Each row is a point on a tangle of strands that fork, close into loops and nearly touch. The rows are in no order.
Points whose rows are less than 99.7 apart are linked; no others are.
Z_754: [ 65  -7   2  15  35 -35 -23   7 -29 -13  21  12  -5 -40  21 -12  -2 -16
  15 -12  10   6  10  17]
Z_26: [ 55  -4 -19 -16  10   9 -28  19  35 -53  -3 -60  30 -31  26 -21  26  16
  -7 -25  -7 -20  31  50]
Z_621: [ 29   4  -9 -70   0  64  -1  -7   0  -1 -42   1  -1 -36  -1 -46 -27   9
 -22  26 -21  -2   0   2]
Z_39: [ 35 -23   2 -54  43  31 -34 -19 -12 -30  -5   0 -19  17  -6 -64 -58  -8
  24 -15  13   1  15 -24]
Z_51: [-67 -29   9  27  42 -26 -15  30 -16 -18  36  18   1  59  36 -29   1 -26
  -2  11   0  56 -12  14]
Z_601: [ 19 -35  17 -68  44  10 -44 -24  -9 -19 -35 -28  19   4  20 -71 -14   2
 -13   5 -39   2  18 -20]
Z_482: [ 29   4 -22  19   6 -18 -13 -39 -58 -16  52  -7 -41  33 -65  15 -54   9
  35 -15   7   7   5 -22]
Z_65: [ 24 -16  27 -34  17  -1  -7 -14 -35   4  19 -18 -22  57 -62  -5 -58 -10
  52 -21  21   0  -1 -65]
Z_279: [ -8   1 -23  14 -32  -8 -44 -11  35  22 -12  -8  -4 -25  10 -30  -2  51
  10  43 -64  47  58  32]
Z_278: [ 47 -10  -9 -54 -14  21  20  -4  50  22 -32 -37  -8  32 -36  16 -17 -13
  -3 -15 -13  -3  31 -34]
Z_803: [ -2  -1  17   7  21  -6   8  20 -24   0   8  10   2  -8  21  13  19 -21
 -13  -8  33  -9 -27   6]
Z_285: [-24 -15  19  14  -7 -44 -40  34  -8 -30  17  31  36  15  46 -11  16  30
  40   3  12 -24 -29   8]
Z_367: [-57   8 -30  64 -17   3  11   0  23   6   7  24 -13  19  10  39  17   7
  13  24  -6  11  -5  29]
Z_449: [ -4  39 -15 -21 -50  48  52  -9  -1  33 -24  26  -8 -55 -16  24   8  24
 -11  22 -11 -24 -30  16]
Z_55: [ 47  28  17  -4 -55   0  37  14  30  30 -22 -29  11 -40 -24  40  40  11
 -12 -23  17 -54   1 -15]
Z_807: [-21 -29  30 -39  -4  19  21  20  18  42 -13 -27 -10  49  -5  19 -19 -53
 -12   1   3  18  -6 -54]
Z_147: [-61  -1 -29  53 -27 -11  36  -4  46 -11  13 -28  -1  50 -44  55  16 -12
  11   5  -1  31  32   6]
Z_438: [ 14 -13  -2  13  44 -12  -7 -30 -54   5  38  11 -43  32  -1  -6 -28 -33
   5 -21  27  13  -2   2]
Z_290: [ 54  -8  68 -33  26  -7  -5 -28 -64  40 -20  33 -33 -31  -2 -48 -16 -50
 -26  15  25  14 -22 -26]
Z_974: [ 27 -11  12  20 -16 -18  18  18  47  12 -11 -60  11  26 -16  50  23  -9
  17 -21   9 -10  33 -26]
Z_444: [-52  -5 -12 -34   3  28   5  16 -12 -39  22  -3  20  15 -14 -15 -19   8
  11   5  15  -2 -22  -1]
Z_447: [ 12  -2   6 -29  17  38  35 -34 -36  37  10  -3 -33  34 -17   1 -41 -72
 -42 -19  29  26 -19   0]
Z_892: [ 23  27  -2  37 -54  -8  30  -6 -12  48 -12  30  -2   2 -74  74  -1  45
  36  14  -3   2 -11 -37]
Z_879: [ 26 -21 -22  11  56  -1 -54 -19  -5 -46  -4  40  -2   8  26 -40 -23  44
  39 -24  11 -45 -14  -6]
Z_205: [ -2  16  10 -67   5  33  28 -16 -70 -39  33  -1   3   2 -59 -37 -59   7
  18   9  24   8 -14  -1]
Z_474: [-35 -19  80 -37  -9 -25 -40  17 -19  32 -29   8  22  -5  23 -14  19  17
  -9  31  -3 -12 -21 -31]
Z_964: [ 58   4  -3  -8  -8   7 -12 -12  32  65 -59   0 -14  -2   3  36  22   0
 -33 -37 -12 -41  -2 -24]
Z_973: [-27   4  48   3 -49 -37 -11  33 -28  10  25  33  28 -54  36 -26  17  -3
 -10  60 -15  45   9  33]
Z_925: [ 13 -11 -50  18  -7   7 -19  -9  65 -64 -13 -39  13  11 -35  -6   6  32
  44 -25  -3 -20  51  15]
Z_293: [-10 -21  47  14  38 -30 -14   7 -32   6   4  27 -12  25  36   7  13 -33
  -7  -8  40  -7 -24 -18]
Z_388: [ 65 -11   1 -12  41  -9 -43 -17 -18 -15  -7   6   6 -36  22 -30  -9   4
 -18  -6 -12  -4  21  -8]
Z_895: [ 10  13 -24  22  32  -2   1  -8 -27 -44   1  23  14 -20  16   8  22  31
   5 -40  28 -87 -57   9]
Z_154: [ 59  -6 -11  18   4   0 -26 -31  12  65 -60  33 -13 -19  28  20  16   5
 -33 -12 -14  -9 -12 -22]
Z_999: [-50  -7  13  42  -6 -30 -35 -10  16  52 -19  11  -8  -5  64  11  32   8
 -29  19 -38  25   3   9]
Z_869: [ -1 -27  61  -3 -20 -45 -19  40 -16  48   1  18  14  33 -13  48  -8  -7
  28   0  35  18  -6 -70]
Z_141: [-62 -16   2 -49  35  33   0  19 -13 -28 -17   5   1  23  15 -47 -11  -8
 -18  14   2 -12 -22  -3]
Z_950: [  5   4  15   6 -25 -29 -30  39 -17 -46  28  11  43 -61  31 -40  23  38
  28  13   3   6   1  46]
Z_596: [ -2  -9 -30 -10  19   7 -12  -9  31  19 -21 -44   2  -3  48 -18  12 -11
 -38   4 -46  30  37  42]
Z_380: [  5 -15 -17 -22  41  27 -11  -5 -33 -51  33 -22  -7  22 -17 -48 -50  -4
  28 -20  22   0   8   1]
Z_525: [ 19  19 -55   3 -23  25   5  17  38 -12   0  -2  -6 -10 -20 -18 -30  25
  21  51 -37  50  72  43]
Z_659: [ 12   8 -30 -26  31   9 -27 -38  19  11 -34 -57  21 -29  41 -41   8  -9
 -44 -11 -43   6  22  25]
Z_407: [-48  12   5  15 -57 -36  36  47  16 -26  48 -52  36 -21  -5  38  26 -12
  -5   1  26   3  -7  42]
Z_582: [ 32  15  -3 -38 -30  15 -16  10  -4  -8 -29  18  18 -60  -2 -19  -5  52
  21   9  -5 -36   0   1]
Z_559: [ 24 -11  29 -60   9  31  39 -19 -43  22  12  18 -35   0 -17 -32 -52 -57
 -15  10  17  12  -8 -31]
Z_430: [ -5 -22  51  26  39 -25 -29 -19 -43  38 -20  60 -28  43  21  13   1  -9
  13  -5  23 -16 -38 -52]
Z_823: [ 63  17 -13  52  33 -48  -6  20 -36 -41  59  14   5 -34  47  -2  32 -27
  14 -18  28  13  -2  42]
Z_485: [-29 -12  22  12  27   3  -8 -14 -20  21 -13  43 -15  48   2  23 -19   9
  -1 -36  22 -40 -67 -48]
Z_749: [ 46  12 -24 -11 -31  30   3   1  43  18  -9  -6  -6 -25 -18  -3 -15   0
   8  19 -30  18  44  17]
Z_497: [-20   8 -45   2  17  34  24 -28  21 -37 -13 -15  -4  49 -73  20 -19  35
  19 -17  -8 -21  17 -20]
Z_595: [ 74  24 -41 -23  22  42  12 -36 -31  -1  11  19 -24 -31 -23 -27 -41 -21
 -19 -25  32 -11  -6  15]
Z_952: [ 60 -10  41 -59  19  35   8 -27 -29  42 -32  23 -27  -3 -17 -33 -45 -41
 -14  20   4  15  -5 -39]
Z_813: [-45 -21  21 -76  14  54   5   1   5   3 -36 -17  -4  16   9 -38 -22 -12
 -18  14 -12 -12 -11 -25]
Z_781: [ 19  12  -5  14 -48 -24 -17  10 -10 -34  19  33  38 -25 -59  15 -19  73
  71   7  -8  -7  -1 -17]
Z_310: [ 48   6  15  28  27 -54 -17  -5 -39  16   5  17   8 -55  62 -22  27 -29
 -32  42 -25  55   8  40]
Z_518: [ 29  27   6  -8 -38 -37  -6  20 -30 -18  16   3  39 -29 -65  43   1  48
  36 -15  17 -34 -17 -24]
Z_2: [-19   4   8  41   2 -42  -6   3 -24 -17  26  52  35   3  37  30  27  25
  23  -3  21 -41 -49   4]
Z_777: [-83 -10   3 -11  24  18  34  19  -9   0   8 -21  -1  50  16  23  16 -61
 -27 -22  36  -7 -43  -9]
Z_460: [-46  -4  36 -10 -21  23  -5 -15  54  70 -16 -66 -13   7  27  -5  -2  -8
 -43  19 -65   8  16 -31]
Z_158: [-57 -42  30  18  12 -51 -25  45  -6  -3  18   3  25  32  40 -20  16  -2
   5  24   2  47   8  11]
Z_890: [ 43 -23  29 -36  43 -28 -54  -7 -16  -5 -25 -18  20   1  19 -26  -9  14
   0   1 -13   7  37 -36]
Z_713: [  7 -19  12  34  10 -63 -55  19  -2 -23   8  41  18  19  20   0   0  35
  49   3  -2   2  19 -16]
Z_300: [ -1 -14 -29  22  14  15  -4   2  39  10 -17  -8 -17  33   8  12 -12 -17
  11  -7 -19  27  29   8]
Z_254: [-82  -8 -18  34  40  -4  18  16 -25 -34  46  11  -3  69  -6 -14 -18 -12
   0   2   4  32 -24  10]
Z_373: [ 72   9  -6  20   5 -32 -11 -57 -70   4  31   4 -39  20 -46  21 -32  15
  30 -50  33 -25  -5 -15]
Z_775: [ 47  30 -45  12  14  29  15 -63 -41   6  12  20 -40  -1 -42  13 -41 -14
  -4 -50  22 -33 -29   0]
Z_357: [-16  -8  21 -34 -14  -4 -36  24  24 -14 -25  -7   8  -5  16 -25   7  35
   8 -15  -7 -58  -2 -31]
Z_867: [ 23  -5 -42  52  38  -7  -4 -31  18   8   7   4 -28  48  -3  25 -21 -27
  15 -35  12  24  21  12]
Z_150: [-27 -20  21 -27 -15  -6 -16  26  -3 -31  -9   3  29 -27   4  -4   1  50
  33 -14  19 -55 -29 -18]
Z_280: [-39   0  23   5 -34  24  18 -16  82  38 -21 -55 -31  25  18  13  19 -22
 -40  12 -45   9  18 -22]
Z_243: [ 12   1 -29  34  57  -8  -4 -55 -57  -1  47  37 -63  28  15 -29 -24 -27
   1 -14  10  29 -11  33]
Z_54: [-29  13  24  -5   6 -10  21   5 -67  -9  31  28   6  -3 -19   8  -2 -14
  -3   9  30   0 -53  -1]
Z_319: [ 35   5 -31  -6   2  15  21  -3   4 -17  -4  -8   3 -21 -35  23   0   5
  11  -8  18 -26   3   0]
Z_307: [  3   0  -4  59 -37 -26   0  -9  -4  47 -24  55  -2  28 -42  67   5  49
  38 -15  -9 -16  -9 -35]
Z_361: [  0  -9   1   1  44 -28 -33 -22 -15   7 -25   9  15 -23  52 -47  16   7
 -24  27 -48  33   5  19]
Z_455: [ 30  28 -24  20  26  -3   6 -25 -26 -16  20  34  -6 -27   5  35   9   5
  -7 -31  32 -58 -42   6]
Z_911: [ 96   1  -7 -50 -23  15  27  -2  38  18 -28 -37  -4 -11 -28  17  -8 -24
  -7 -18   2   6  32 -25]
Z_7: [ 30  36 -16   4 -59  15  34 -26  36  -4 -24  -8  13 -21 -77  41  26  57
  21 -24   0 -55  23 -26]
Z_458: [ 33  36  35  15 -43 -19   6  11  63  45 -13 -38  -2 -43   5  38  60  10
 -30 -25   1 -68  11 -13]
Z_173: [-44  13  -9  -6  32  34  29 -22 -74 -42  49  52 -14 -11 -26 -67 -23   6
  13  32  11  18 -30  35]
Z_50: [ 98   2  -1 -22   7  -4   5  -7  -4  16   7 -14 -17  -3 -33   3 -27 -28
  12 -22  19  13  14 -34]
Z_435: [-10  -6 -15  30  19 -15 -45   0   7   4 -19  14   3  -7  50  -4  19  18
  -9   0 -30   7   4  23]
Z_618: [ -7 -31  18 -52  15   2 -46   0 -16 -35 -20 -24  36 -19  24 -71   0  18
 -15  17 -39  19  19   4]
Z_681: [  8  28  -3  20 -49   4  26 -21  21   9 -22   4  10  17 -88  67   9  55
  36 -14 -11 -36   8 -45]
Z_261: [-90   9  23  17 -49  -6  22  45  31 -15  37 -20  21 -30  31   5  35  -5
  -9   4  13 -13 -26  34]
Z_267: [-29  22 -53   2   5  54  61   8 -24  -4  20  21 -15  -7 -12 -16 -20 -29
 -21  34  -4  56 -13  46]
Z_838: [ 10  13  34  21 -37 -37 -16  32  -7  14  14 -15  27 -64  37 -20  23   3
 -14  37 -26  51  26  37]
Z_483: [ -6   4  15 -40  23  22  27 -12 -82 -65  52   7 -12 -22 -32 -63 -27 -21
  10  18  20   7 -11  17]
Z_298: [-12  -4  60  14 -47 -42   9  32 -29  33   4  16  23  31 -45  79  -3  -7
  30  -6  35   5 -24 -56]
Z_464: [ 47   3  -5  10 -18  -8  10 -15  53  35 -49  -8 -11  19 -11  49  42  10
 -22 -53  13 -61   5 -33]
Z_820: [ 75   5 -41  10   4  -2 -19  -8  42 -43 -29 -30  21 -49  17   0  26  19
   2 -36  -5 -36  24  46]
Z_364: [ 30 -29  24  29   9 -30  -3 -11 -19  48  19  -9 -35  58 -37  43 -32 -36
  20 -27  29  30  10 -60]
Z_786: [  5  16  11   6  -9 -24 -10  22 -20 -61  11  39  39 -64  41 -35  35  38
  21  18   1 -32 -31  38]
Z_317: [-47   1   4  14  10   2  40  21  -8  11   2  -1   0  12  23  25  27 -41
 -22  -3  21  -7 -35   6]
Z_196: [ -2   2  -8  58  19 -22  -6 -16 -17  30  -7  76 -26   9  24   7   7   0
  13   3  -4   4 -21  -3]
Z_533: [ 30  18 -52   8  -6  17  -5  -7  47 -14 -24 -20  -7 -35  13   0  37  27
 -17 -25   4 -57  16  38]
Z_534: [-63 -15  24 -36 -23  -4  13  64  -1 -22  32 -32  17  -2  20 -40  14 -18
  -6  33  -2  58   7  34]
Z_126: [ 32  27 -25  46  21  -1  15 -46 -31  23   4  36 -21   8 -24  52  -4  -4
  -4 -29  24 -39 -42 -20]
Z_818: [ 12  22  17   4 -41   2  28   4 -29  34  -3  40   5 -11 -57  40  -7  23
  19  15   7   0 -21 -38]
Z_366: [-44   4  25  29 -61 -41   4  32  -1   8  22   1  37  33 -37  61   7  20
  32  -3  10  -1  -9 -24]
Z_286: [-41  -4 -31  35 -38 -25  -8  23  35 -30  19  -3  23  33 -15  12  -8  37
  46  14 -13  34  28  25]
Z_264: [-29  -5  33 -17 -26 -14  13  37 -16  -9  18  12  16 -18  17 -32   4 -26
 -12  58   4  76  15  36]
Z_607: [-28 -25  17 -15  12 -16  11  48   9 -19  30 -46  15  14  35   0  18 -46
 -13   5   5  41   7  15]
Z_185: [ 23  -7   2   9 -19 -45 -41  19 -16 -21  15  46  24   2 -23  -5 -27  47
  63  21   4  16  17  -8]
Z_167: [-34   8 -39  80  22 -24  16  11   9  -3  34  47   0  24  39  40  18   1
   6  14  -9  31 -12  39]
Z_229: [-62  -1  40 -34 -13  17  18  -9 -46   7  -6  24   9  41 -55  23 -39  10
   5  13  21 -22 -53 -55]
Z_209: [-86  18 -29  52 -26   2  49  -3  19  13  12   2  -1  56 -36  47   9  -8
   0  22 -15  41   0  25]
Z_97: [-12  36 -18 -16 -20  53   8 -14  -3  23 -39  58  -7 -61   3 -15   7  36
 -27  25 -17 -52 -39  10]
Z_349: [-36  -5 -20  18 -39  47  35 -27  88  23 -25 -38 -21  47 -13  29  10 -17
   1   6 -29  13  44 -14]
Z_699: [  3 -39  19  23  71 -37 -44 -13 -35 -48  22  20  -6   4  71 -49  24 -21
  -9 -29  17 -16 -26  20]
Z_848: [  4 -40  80 -36 -11 -46 -33  37 -14  53 -18  -8  17  30  16   8   7  -6
   7  13  -2  14   2 -54]
Z_291: [ 22 -24   1 -52  46   3 -60 -44  12  29 -53 -40  30   2  28 -40  -4  12
 -33 -33 -48 -20   9 -33]
Z_473: [ 27  -6 -80  41  40  16  -5 -40  21 -27   3  10 -30  42  -2   7 -25 -11
  -6 -46  14  -5  16  26]
Z_808: [ -3   6 -68   7  21  46  43 -10  61 -33  -1 -37  -8  25   9  -1  13 -41
 -44 -24  -5   5  25  45]
Z_546: [-22 -15 -20  -6  17   5  -4  15   2 -45  19 -14   7  43 -22 -16 -21   5
  25 -10   9  -3  13  -1]
Z_645: [-27  27  26 -25 -51   2  -7  15  -9  -8 -14  25  24 -53 -13 -15   9  63
  25   6  -1 -46 -26  -5]
Z_8: [ 61  10 -51  68  42 -38 -16   7   5 -27  31   5  -6  -9  44  27  16 -20
  -2 -32  23  11  10  48]
Z_966: [  3   5  11 -22 -21  28  32  -6  62  20 -39 -40  -6  26 -21  35  35 -16
 -23 -51  15 -63   5 -46]
Z_35: [ 23  19  23  -6 -51   7  25  12  38  58 -19 -31 -20 -29   8  32  14  -8
 -30  14 -11   8  22 -12]
Z_832: [ 23 -20  21  31  76 -29 -61 -35 -35 -25 -13  39 -12  11  59 -55   9  -1
  -3 -14  -6 -40 -30  -2]
Z_359: [-46 -37  38   1  -1 -38 -36  44   4   2   8 -19  21  23  32 -27   7  -7
   3  35 -29  76  46  10]
Z_472: [ 27  -4  26 -13 -39 -23 -11  25  83  -1 -11 -78   7   6  -7  17  35  16
  12 -11 -14 -11  59 -20]
Z_733: [-12 -10  21  -4  -5 -27  23  41  19   4  13 -39  12  23  -5  39  12 -33
   8 -10  24  20  26 -12]
Z_398: [  4  -4 -21   6  41  -3 -28 -16 -14 -63   3  19  10   0   6 -20 -16  37
  38 -49  19 -76 -32   1]
Z_348: [ 29  22  20 -22 -45  32  57 -10  28  60 -36 -22  -8  -3 -32  45  23 -18
 -17 -26  24 -50 -19 -47]
Z_557: [-45  10 -13  16  37  19  22   4 -47 -35  57  -5 -16  35 -18 -10 -20 -38
  -9  -1  14  35 -19  28]
Z_994: [ 16 -13 -48  65  47 -38  -3   4  28 -13  27  -4 -15  39  19  25   9 -29
  -4 -22  15  19  39  35]
Z_402: [ -6  24 -33 -36   9  69  57  -7 -31 -13   5   9 -25 -30 -27 -31 -39 -39
  -9  22   4  33  -6  23]
Z_230: [-24 -25  -6 -34   9   3 -33  32  11 -31  -6 -29  16  23  11 -32 -17   6
   1  14 -22  24  31   3]
Z_34: [ 20 -25  41  14 -13 -24   1  18   1  53 -17   3 -13  44 -16  50 -10 -15
   7  -2  16  37  15 -52]
Z_220: [-32  34 -39  50 -46  27  51   2  51  10   3  -9 -27 -30   8  27  38  -9
  -9  15 -22  -2  17  56]
Z_355: [-18   2 -34  -5   1  25  12   5  61 -10  -9 -33 -19  21  17   2   1 -23
 -28  14 -24  19  40  26]
Z_320: [ 34  -2   1 -14  20 -34 -18  16  23  18 -12 -51   5 -29  45  15  45 -31
 -45 -19   0 -12  11   9]
Z_963: [-77  -5  19  15   5  24  23  -5 -28  11  -4  38  -4  39 -21  30 -15   9
  12  -4   8 -26 -57 -43]
Z_555: [ 67 -27  53 -29  51 -14 -31 -33 -51  22  -6   5 -44 -14  22 -52 -16 -56
 -32 -12  18   4  -7 -14]
Z_740: [-13   5  -2  57  -3 -19  -4 -15 -22  27   0  59  -4  27  -1  42  -5  23
  30   3  -1  -5 -29 -27]
Z_207: [-36  -9 -17 -26  20  42  15 -31  35 -23 -13 -40  -3  75 -47  26 -18   2
   4 -37   9 -40  -9 -42]
Z_721: [  9  26 -36 -69  -6  76  41 -12  -1  -3 -28   4  -4 -45 -26 -35 -35  -3
 -21  35 -17  12  10  20]
Z_574: [ 26   6  28  17 -15 -44 -23  21  46  23 -19 -40   7 -28  42  37  67  10
 -20 -32   4 -35   3  -2]
Z_700: [ 25 -23  14  -2  59 -16 -66 -27 -25 -44 -25  34   4 -27  43 -60   6  35
  -2 -13 -11 -52 -27  -4]
Z_847: [-68  31   5  19 -39  11  28  21  29   3  26   4   3 -42  39  -4  25   1
 -25  29 -11 -12 -24  56]
Z_819: [-51  15 -42  27 -29  48  50 -30  56  29 -19  -5 -30  39 -35  26   7 -14
  -6  -7 -13   5  24   5]
Z_940: [-50   3 -10  24 -27 -18  19   7  44 -39  30 -28  28  39 -40  35   8  17
  40   4  -2  20  19  14]
Z_834: [ 65  18 -18 -54   5  38  13 -12 -20 -29  13   4 -13 -51 -18 -37 -37 -17
  -9 -11  25   8   5  22]
Z_138: [ 26  -2 -31  33  21  17 -11 -37  -6  49 -38  57 -24 -10  28  11   7  15
 -25  -6 -11 -16 -26  -2]
Z_148: [-28   9   9 -23  -2  42  30  -3 -25  39 -27  41  -3 -25   5 -16  -8 -21
 -34  28  -3  10 -22   1]
Z_769: [ 93  10 -13  -2   4 -19  -4 -35 -15  30  29  -5 -37  28 -49  18 -35  -6
  18 -51  28  -5   7 -38]
Z_790: [ -2 -11  -4  -7  21  24  16 -21  36  -6 -26 -25  -2  47 -24  36  10 -26
 -15 -56  39 -55  -3 -33]
Z_573: [ 35 -16  25 -17 -12 -22 -30  57 -10 -56  30 -36  48 -56  27 -32  18  10
  34   9  -2  28  30  35]
Z_201: [-10   6 -31  21 -18  -1   5   3 -33 -27  31  30  13   3 -39 -16 -43  19
  37  37 -11  49  20  14]
Z_136: [ 17  18 -51  20 -10  27  13 -18  34  -7 -22  11  -8 -30  -9  10   9  41
  20  -8 -12 -40  10  26]
Z_698: [-32  -9 -14  28 -33 -10 -19  15  49   2   1  -8  -1   3  -4   1   0  35
  32  32 -28  25  52  17]
Z_937: [  3  22 -22 -31  -9  43 -13 -17  -2  -3 -43  45   2 -68  10 -45  -8  65
  17  15 -23 -56 -27  19]
Z_100: [ -9 -36  35   4  63 -39 -39  28 -22 -50  15 -10  26   3  67 -35  37  -7
 -16 -14  16 -19 -24   2]
Z_731: [-28 -43  33 -34   6 -17 -38  30   9  -3   7 -16  18  34  19 -32 -20  -3
  19  36 -23  59  49 -28]
Z_442: [ 82  19 -15 -56   3  30  -2  -3 -17 -32 -17   0  14 -75 -10 -33 -25  24
   8   1  19 -28   5   7]
Z_566: [-53  13  54 -19 -25  13   7   0 -23  42 -18  45  -8 -32  34 -17  26  -4
 -38  53 -21  -2 -39   0]
Z_213: [ -7 -10  44 -23 -11 -16  -8 -18 -73   2  45  -1 -20  33 -69   3 -55   2
  27   7  31  12 -15 -47]
Z_506: [ 32 -17 -33  -5  29   5  -7  28  10 -54  13 -45  17 -14  13 -30   6  -9
   3 -19  17   8  15  34]
Z_671: [ -1  -4  10 -23  -4 -25 -19  15 -17 -41  18  -7  29   5 -46  16  -1  46
  36 -21  25 -41 -19 -15]
Z_581: [ -6  15 -70  14 -12  19  19 -31  44 -52  -3 -22  -1  20 -60  12  -7  41
  39  -1 -14 -10  41  13]
Z_62: [-44   0  37 -20   0   5  27 -20 -74  -7  31  30  -7  17 -48   2 -35 -13
  13  16  30  -3 -54 -26]
Z_159: [-33 -41  41  16  42 -46 -51  29 -28 -49  11  30  27  27  35 -32  23  11
  24 -15  26 -24 -34 -15]
Z_423: [ 27 -10  -5   8  51 -19 -22   1 -32  -3   5   1   0 -25  35 -50  11 -32
 -27  22 -27  57  32  32]
Z_960: [-35  46 -15  24 -62  14  34  18  28   4  21   5   1 -62  10  15  27  18
 -20  13  -7  -8   4  55]
Z_68: [-10  18 -34  64   4 -29  10  25  -2  -1  21  35   5 -19  58  21  42  -7
  -1  13  -5  24 -10  61]
Z_565: [-58  30 -49  44 -34  36  56 -22  52 -22   0 -30 -18   6 -23  33  44  -8
 -14  -6  -5  -7  17  28]
Z_877: [ 19  29  21 -23 -35  38  50   3 -23  62 -37  11 -13 -12 -33  50   2  -9
 -24   7  27 -42 -43 -43]
Z_667: [  2  -5  31 -80   5  51  -1 -29   2  30 -43  -5  -2 -21   9 -36 -13  -4
 -37  22 -35  -6 -12 -24]
Z_636: [ 29  -5 -32 -24  30  10 -39 -44  49   8 -52 -49  22  -1  31 -23  21  13
 -52 -38 -44 -36   8   7]
Z_516: [ 12 -16  26 -49 -28  24  31  14  36  40 -20 -40 -16  46 -30  40 -25 -18
   8   5 -12  14  13 -57]
Z_61: [-63  -4  49 -12 -29  15  -5  -4  19  80 -17 -29  -1  -2  30 -13  11  -9
 -48  29 -31  21   5 -18]
Z_378: [ 34 -14   0   2  43   4  -3 -18 -25  15  20  -6 -39  35  14 -19 -33 -72
 -33 -25  28  11   2  -1]
Z_989: [ 20  11 -26  10  -6   2   3 -12 -22 -14  26  13  -2  14 -80  22 -48  15
  35  16   1  29   8  -5]
Z_469: [ -1  14  29 -19 -49  26  53  13 -25  79 -22  28 -14  -9 -43  38 -21  -7
  -5  24  19   5 -28 -44]
Z_655: [ 19  21 -34  -7   2  21  22   8   9 -53  19 -25  27 -27  -5 -10   8  -4
   0  -7  19 -14  -5  36]
Z_370: [  6  48   8  27 -56  38  29 -14  59  72 -23 -26 -34 -56  10  33  25  -3
 -47  24 -31   0  14   7]
Z_276: [  6  -6  27 -52  -4  15 -26   7   3  -4 -30 -47  13 -33  19 -18  16  28
 -21  -7 -15 -47  -1 -23]
Z_99: [ 16  -7  29 -18 -23 -39 -32  48  15 -10  21 -42  29 -47  22 -16  24   2
   2  29 -15  40  34  26]
Z_514: [-38  19 -53  13  23  31  53   7 -35 -38  63   5 -13   7 -15 -22 -25 -38
 -18  14  15  57 -10  61]
Z_17: [  6   2 -46  -2 -13   5  12  13   2 -34  22   5   5 -15 -22 -24 -39  15
  47  33 -19  77  39  25]
Z_743: [-25   9 -11   7  12   5   1   2 -51 -35  37  52   2 -12 -21 -52 -34   5
  29  32   4  35  -1  25]
Z_505: [ 43  -2 -17   6 -29 -20 -11   8  77 -41  -9 -59  11 -12 -12  11  26  37
  31 -23  -6  -6  71  15]
Z_297: [-20   5 -70  28  53  34  16 -25  44 -45  -6 -13 -12  47   4 -14  -1 -25
 -19 -34  -4  -2  -1  36]
Z_653: [ 20  -3   4  47   8 -48 -13  19 -17  10   7  24   4 -51  61  17  43 -32
 -31  20  -8  46  -8  37]
Z_288: [ 41 -30  21 -34  53  -8 -19 -23 -26  17  -6 -22 -18  18  24 -37 -15 -58
 -38  -2  12  28  13  -4]
Z_616: [ 12   0  41 -40 -26   3 -12  15  27  41 -22 -36   2 -29   5   5   7   5
 -14   7 -17 -12   8 -26]
Z_60: [-62 -10  -7  44  -8 -18 -29   6  16  34  -4  29  -2  18  43 -11  23   1
   0  42 -57  60  22  25]
Z_352: [-16  34 -11  34 -20 -34  11  18 -20 -36   9  58  33 -43  60   8  39  47
  21  11  10 -61 -55  25]
Z_48: [-45 -10 -19  29  -1 -26 -50   5  35   8   9   9   7   4  46 -40   7  31
   1  43 -62  66  50  42]
Z_387: [-45 -26   5 -26  30  16  19   8  11   2   7 -32 -17  68  -3  16 -13 -55
 -22 -13  21   8 -10 -29]
Z_228: [-58  -7  24  40 -50 -60  18  48   0 -16  46 -17  52  19 -21  54  11  -2
  13   2  24  16 -16   7]
Z_527: [-58  -4  69 -31 -22  10 -16   4  -3  44 -24   5   4  -9  38 -18  19  -9
 -38  29 -30 -10 -34 -24]
Z_919: [ -9  35  -8  15 -44  46  44 -11  15  66 -21  13 -34 -48   8  41  11 -21
 -45  23 -10   2 -23  18]

A tip is a point with one link. Name the tips that can be reached along the links from each point below, in the order of the rows.
Z_892 => Z_7, Z_320
Z_559 => Z_243
Z_34 => Z_364, Z_148
Z_963 => Z_65, Z_205, Z_749
Z_813 => Z_39

A fork is a point with three links, a tip a point with one. Leave the first point through the second and follow the links. Name the first fork or tip that comes.
Z_455, Z_895 => Z_285
Z_534, Z_607 => Z_966
Z_278, Z_911 => Z_201
Z_402, Z_721 => Z_546
Z_61, Z_460 => Z_869

Name the points in between on the shortest way along the links from the first point to the second, in order.
Z_230, Z_267 => Z_731 Z_359 Z_158 Z_51 Z_254 Z_557 Z_514
Z_300, Z_51 => Z_355 Z_596 Z_659 Z_636 Z_291 Z_601 Z_618 Z_230 Z_731 Z_359 Z_158
Z_148, Z_220 => Z_566 Z_527 Z_61 Z_460 Z_280 Z_349 Z_819 Z_565
Z_700, Z_607 => Z_832 Z_699 Z_100 Z_159 Z_285 Z_2 Z_352 Z_786 Z_950 Z_573 Z_99 Z_838 Z_973 Z_264 Z_534
Z_307, Z_497 => Z_892 Z_818 Z_469 Z_877 Z_348 Z_966 Z_790 Z_207
